The views of a scene show one set of named points, each view turned or mirrored, and shifted as a whole, with a little noise and some points left out.
In the rows, zero is written as 128.

Scene 1
View 1
Q884: [149 110 122  71 112 114 119  95 116 157 139  86 103 113 133 149 155 157
 149 125 106 153 142 139 130 128 109 138 187 140  78 119 127  92]
Q657: [136 105 161  83 164  96  88 124 119 163 122 123 192 111 131 133 171 156
  91 149 133 126 101 148 119  63 159 188 196 200  96 115 127 103]
Q551: [180 107 110  93  86  98 138  87  89 162 164 102  48  86 106 158 112 132
 177 120 109 160 189 153 125 141  89 108 185 107  37 121 131  96]
Q219: [137 112 134  85 107 110 139 102  95 152 127 117 117  99 137 137 152 169
 136 139 110 156 132 136 122 141 124 124 186 136  85 122 122 103]
Q810: [138 107 127  45 136 114  83  95 155 160 137  61 134 130 144 150 181 158
 129 119 103 143 128 135 137 102 109 169 189 170  93 116 130  90]
Q456: [143 119 110  59  86 129 125  77 137 150 158  65  55 114 136 160 147 163
 187  99  83 167 175 146 139 157  84 109 171 124  68 127 115  84]
Q413: [138 112 137  79 118 111 119 105 113 154 134 106 125 106 133 142 156 166
 136 129 113 148 130 143 126 119 127 140 185 156  83 122 118  99]
Q890: [166  91 138  74 149  88  92 110 116 171 132  92 156 121 126 146 170 136
 103 148 131 132 119 135 125  78 124 185 205 164  85 105 146 102]
Q119: [194 102 106  87  96  95 123  78 101 172 173  87  47  90  96 163 108 115
 181 113 115 154 196 162 130 118  82 123 183 115  27 121 136  94]
Q949: [132 119 160 107 143 111 118 125 105 148 138 169 150  70 125 126 126 172
 128 132 128 132 133 179 115  80 173 143 170 201  69 138  99 110]
Q770: [115 118 119  35  96 133 117  86 144 146 123  43 109 146 172 149 202 186
 142 120  76 169 118 105 143 174  86 132 186 125 119 114 127  89]
Q366: [123 122 138  88 104 119 145 107  98 141 131 122 115 100 144 133 153 184
 145 131 103 158 133 136 123 153 131 113 177 140  92 127 113 102]
View 2
Q119: [140 107 149 127  67 134 116 180 186 152 139 115 164 118  68 152 153 136
 131 114 138 133 157 222 173 133 155 216  90 156 163 114 158  95]
Q413: [174  70 130  85 116 154 151 138 162 162 156 138 159 112 120 123 134 138
 131 151 182 139 129 150 131 120 150 142 117 130 145 102 105  86]
Q219: [164  73 127  95 101 154 147 150 161 157 175 140 158 106 121 135 128 137
 115 153 185 134 111 160 133 122 147 141 120 140 154  87 111  75]
Q890: [174 108 121  99 153 143 178 103 144 200 147 136 173 122 111  83 146 138
 142 129 164 133 159 135  96 126 123 146 104 140 131 132  79  94]
Q551: [141 100 145 124  64 142 120 186 179 149 157 124 160 112  77 156 142 138
 121 127 152 133 134 215 172 127 155 197  98 155 171  96 156  80]
Q810: [157  55 126  82 120 153 145 107 157 166 133 146 171 120 122 105 152 115
 143 157 152 164 163 125 119 124 130 154 101 122 124 148  68 116]
Q366: [167  51 125  87 100 159 140 152 166 145 172 142 152 108 128 140 125 137
 116 163 192 138 102 160 139 119 157 133 126 129 156  81 114  75]
Q884: [153  69 129  98  96 152 134 145 167 158 155 137 165 112 111 131 142 128
 126 152 163 148 138 163 139 123 141 162 103 136 146 117 106  92]
Q949: [238  70 140  63 172 154 187 114 185 184 113 113 130 119 116 108 131 169
 156 131 216 113 129 155 131 120 192 108 139 112 136  76 119  88]
Q657: [211  91 120  73 185 154 199  89 148 207 135 132 158 121 124  73 139 151
 150 134 193 126 147 122  90 123 142 112 120 122 121 113  72  92]
View 3
Q413: [142  76 121 120 143 129 115 136 117 123 123 106 142  85 111 154 119 176
 121 148 124 120 103 133 114  98 115 118 153 140  73 142 127 102]
Q551: [155 104 198 112 185 105 149 141 105 110 127 109 136 126  81 155 149 179
 179 111 107  87 104 112 121  51 151 168 146 158  87 101 139 101]
Q890: [118  93 108 111 167 150  61 122 140 130 111 122 176  78  95 161  87 148
 105 134 152 121 105 161 105 103 127  81 145 142  64 155 152 117]
Q119: [146 101 201 117 196 109 140 133 109 108 117 116 153 139  69 156 140 170
 183 106 120  76  94 119 132  39 169 166 132 162  85 103 153 109]
Q219: [153  87 137 114 144 118 123 150 116 126 135 106 129  82 114 157 126 179
 133 138 113 127 118 125 102 105 108 128 168 141  76 132 116  96]
Q770: [125  31 139 148 146 116 154 148 125 151 139  83 120  88 125 183 109 118
 134 176 128 106 139 121 121 174 141 132 130 119 110 172  94  94]
Q456: [142  47 173 145 163 106 180 144 106 122 127  89 126 127 102 165 141 154
 168 154 119  82 103 105 141  96 160 170 124 139 102 129 114 100]
Q366: [164  66 133 123 126 111 149 157 110 127 139  99 111  89 127 155 140 186
 137 156 103 122 115 112 110 112 105 144 162 139  85 134  98  92]
Q949: [163  86  61 106 103 147  92 127 116 102 102 128 159  80 120 123 122 234
  77 153 127 143  61 140 118  50  80 107 170 151  38 127 139 118]
Q884: [139  73 144 126 160 123 128 140 119 122 126 106 144  98 105 163 120 158
 139 143 126 107 108 127 118 100 135 130 142 143  85 137 128 103]
Q810: [114  49 107 137 152 142 111 127 129 133 113 106 162  93 110 166  93 136
 109 167 155 109  98 142 132 123 145 107 120 128  84 168 134 113]
View 4
Q366: [122  95 138 126 128 142 142 141 163 157 165 125 162 125 142 141 120 107
 166 153 110 166 167 137 145 155 101 160 142  96 135 115 119 147]
Q949: [106  90  87 136 153 206 172 142 149 158 140 110 149 133 142 136  98 128
  83 177 126 143 170 122 194 193 144 157 175  90 116 101 155  85]
Q551: [106  90 136 101  95 148 137 167 151 178 141 148  98 122 165 146  98 148
 184 100 106 165 119 162  68 187 119 139 167 107 121 122 156 194]
Q657: [101 121 104 133 168 153 151 125 179 121 190 104 170 159 120 120  80 126
  82 180 121 101 190  95 185 156 172 169 188  96 109 100 155  69]
Q413: [113 109 124 131 137 132 135 141 170 145 181 125 148 132 138 135  99 120
 144 150 106 146 169 122 145 162 127 153 162 102 123 110 139 132]
Q810: [110 142 104 150 155  81 107 131 179 132 226 121 135 127 136 129  73 117
 139 140  96 141 189 101 157 151 137 138 177 109 111 107 138 116]
Q456: [117 116 120 140 116  86 102 150 159 168 193 141 108  97 165 150  91 121
 203 105  89 188 153 143 105 169  91 122 147 112 123 111 128 185]
Q770: [128 134 140 154 144  50  92 123 180 131 235 130 159 115 135 137  98  90
 199 145  86 172 191 115 143 123  87 144 137 109 135 113 101 153]
Q119: [101 110 122 105  98 120 122 167 158 174 166 148  81 123 169 144  75 161
 182  85 103 153 122 149  60 184 138 124 183 113 111 120 169 196]
Q219: [117  96 143 120 128 138 141 139 168 146 169 127 160 133 136 137 110 115
 159 150 109 148 166 131 129 149 116 163 155  98 131 113 126 149]

Which points are out of place in each view (at most two, in the order of its rows)? Write - if all are in place.
view 1: Q949
view 2: -
view 3: Q366
view 4: Q551

Scene 2
View 1
Q797: [ 77  94 107 137 162 117  96 120 127  98 131 211 158 168 179 172 180 130
 127 132 180  91  88 107 151 150 168 138 126 112 105 162 116 138]
Q41: [121 110 150  83 136 140 155 149 115 118 142 131  93 137 139 118 157 106
  81 132 136 146 113  98 152 142 144 128 143 115 121 108 108 154]
Q449: [133 118 163  94 147  98 149 103  96  88 124 108  67 123 112  83 114 123
 123 128 170 112 113 105 142 166 144 167 101 145 127  78 150 144]
Q252: [125 137 180  81 150 102 147 123 100 107 128 152  76 141 116 121 124 113
 115  92 157 124 100 104 176 161 104 142 137 127 144 118 124 145]
Q19: [109 102 135 115 153 111 127 117 110  93 126 142 104 138 147 111 141 124
 115 138 175 106 102 101 140 158 171 156  99 129 116 108 139 145]
Q151: [ 97 113 148  95 154 153 144 170 125 133 147 165 107 145 160 142 147 108
  81 115 154 137  78  88 173 158 158 118 124 105 141 134 108 155]
Q59: [ 79  94 118 136 164 122 107 133 122 102 130 184 135 150 175 137 146 129
 117 138 197  93  72  96 148 166 188 146  81 122 119 135 135 142]
Q314: [134  81 114  97 124 132 151 126 112  94 137 101 106 133 141 104 182 116
  90 179 129 134 145 109 110 124 173 150 147 123  82  89 118 154]
Q866: [101  97 135 113 151 128 132 136 117 108 137 148 110 138 156 117 143 119
 104 134 172 117  94  95 145 159 173 141 103 124 120 113 128 148]
Q846: [121 133 162  94 157  85 125 106 103  86 125 180 103 157 124 145 151 121
 133  90 157 111 113 114 175 149  95 146 160 122 129 140 113 135]
Q878: [111 108 137 102 146 128 138 138 117 111 139 155 111 146 151 133 158 113
 102 129 153 125 105 102 152 150 154 135 136 115 118 126 113 143]
Q132: [104  72 107 114 138 155 140 151 125 111 147 120 120 130 169 109 168 119
  84 181 153 128 107  88 115 147 213 140 103 120  93  94 121 159]
View 2
Q41: [129 125 170 163 121 114 106 154 107 123 137 138  50 156 112 130 129 124
 129 156 136 135 121 103 126 158 156 112 133 114 146 145 157 158]
Q132: [174 103 153 168 125 151 111 143  65  89 131 142  86 176 105 100 159 132
 146 190 176 139 155 151  96 174 167 109 112 105 141 114 153 145]
Q19: [152  77 142 151 125 148 145 151  99 129 129 151  71 162 117 115 138 143
 111 162 161 161 135 147 106 133 173 140 155 124 124 139 153 133]
Q878: [141 106 151 151 132 132 123 158 107 128 152 149  51 150 103 123 120 133
 118 161 144 141 125 129 116 150 157 124 131 121 136 151 154 132]
Q59: [148  60 122 144 138 169 155 158 104 134 168 148  76 155  94 119 125 135
  98 179 160 158 156 185  83 142 177 139 115 109 124 136 151  90]
Q252: [100  99 157 150 123 113 132 168 138 157 135 144  43 140 124 145 109 132
  93 128 120 159 107  94 136 112 166 137 169 132 127 166 159 144]
Q449: [131  77 168 159 111 130 136 153 106 141  89 151  83 164 145 128 149 146
 103 138 155 173 125 109 124 105 185 143 201 133 117 142 156 174]
View 3
Q59: [ 93  91  68 132 115 150 154 157 159 150  83 135  59 103  72 151 138 117
 125  93 114 150 130 142 131 105 146  65 162  99 112 124 120 106]
Q846: [109 103  94 104 111  96 117 149 109 131 104 150 111  90 138  88 107 132
 158  90 101 125 118 184 131  65 116 112 104  67 128 136  98 111]
Q132: [109  83 116 146 129 164 158 138 158 143 134 133 104 100  60 177 195 168
 165 125  82 113 143 147 102 129 134  50 171 144 102 123 110 129]
Q866: [105  87  92 123 128 140 151 154 148 143 107 148  92 108  78 138 152 145
 155 106  98 116 130 155 126  97 126  67 154 114 108 133 117 122]
Q449: [123 103 109  86 143  74 152 156 121 152  88 162  94 112  93  90 153 184
 186 119  92 109 144 176 141 102  83  62 126 129  86 121 115 164]
Q19: [105  99  98 118 128 116 152 147 139 146  96 143  85 100  84 126 155 152
 159 108  96 131 137 160 127 111 119  66 141 114 100 123 112 131]
Q797: [ 79 100  74 153 101 147 139 142 147 139  96 114  69  82  90 157 138 106
 119  90 114 163 128 147 116 113 159  90 147  82 123 123 102  93]
Q151: [122  73  81 120 124 175 138 168 154 130 132 166 117 113  89 136 138 135
 149  99  88  86 117 156 124  52 135  70 165 105 132 155 127 104]
Q41: [125  85 114 120 128 147 134 148 136 127 145 162 139 106 103 127 156 169
 179 114  78  80 127 171 114  74 115  79 140 122 120 148 112 125]
Q314: [111  99 146 141 127 132 144 118 130 134 152 129 136  85  91 154 194 189
 192 130  69 104 148 166  94 129 121  76 132 135 105 121  90 136]
Q878: [113  86 102 127 119 146 131 149 133 128 135 152 127  95 106 127 140 144
 159 103  93 102 122 169 116  71 132  91 137  99 130 144 109 110]
View 4
Q132: [ 75 109 127 129 114  76 138 127  96 146  90 163 202 126 194 127  94 110
 143 140 144 153  49 175 137 141 124  88 156 130  91 107 128 148]
Q252: [142 161 151 160  90 128 133 145 152  91 133 150 157 124 129 110 122 149
 145 117 120 141 147  95 149 123  94 139 191 107  88 115 131 146]
Q878: [110 144 147 147  96 109 142 136 124 126 114 148 172 126 177 121 113 140
 134 120 121 137 106 142 146 125 125 126 193 136  97 111 129 152]
Q449: [113 122 107 144  71  84  95 122 119 109 100 145 174 139  99 113 102 137
 155 135 109 148 123 106 173 131  71 137 152  95  79 114 111 118]
Q151: [112 149 164 164 131 140 156 152 140 100 119 157 176 112 205 107 118 139
 129 120 144 149  98 149 137 123 128 106 196 138  84 110 123 164]
Q866: [ 98 127 132 149 107 107 128 131 118 109 104 150 180 130 177 115  98 142
 136 128 126 151  91 150 156 128 117 116 169 138  81 113 108 143]
Q846: [138 164 152 144  63 121 128 137 139 118 136 132 146 135 141 122 122 158
 131 105  87 127 154 105 155 118 119 167 211 141 102 120 130 147]
Q19: [ 97 123 119 143  87  92 116 124 107 118  98 144 180 136 156 115 103 143
 137 132 116 148  98 142 163 128 109 127 166 130  83 112 106 130]
Q314: [ 91 117 131 109  87  55 138 125 101 171 108 163 186 130 152 139 108  97
 152 129 130 141  70 145 120 148 115 107 161 109 119 103 167 149]
Q59: [ 86 121 127 157  98 118 121 123 101 106  95 134 178 140 207 110  85 169
 119 126 109 146  91 175 181 119 135 127 183 174  71 121  72 138]
Q797: [ 90 133 129 144  74 107 125 118  94 134 102 120 173 143 212 124  85 169
 112 116  93 132  95 177 173 119 162 151 198 191  92 125  85 143]

Which points are out of place in each view (at most two, in the order of its rows)? Write - if all are in place.
view 1: Q797
view 2: -
view 3: Q878
view 4: Q449
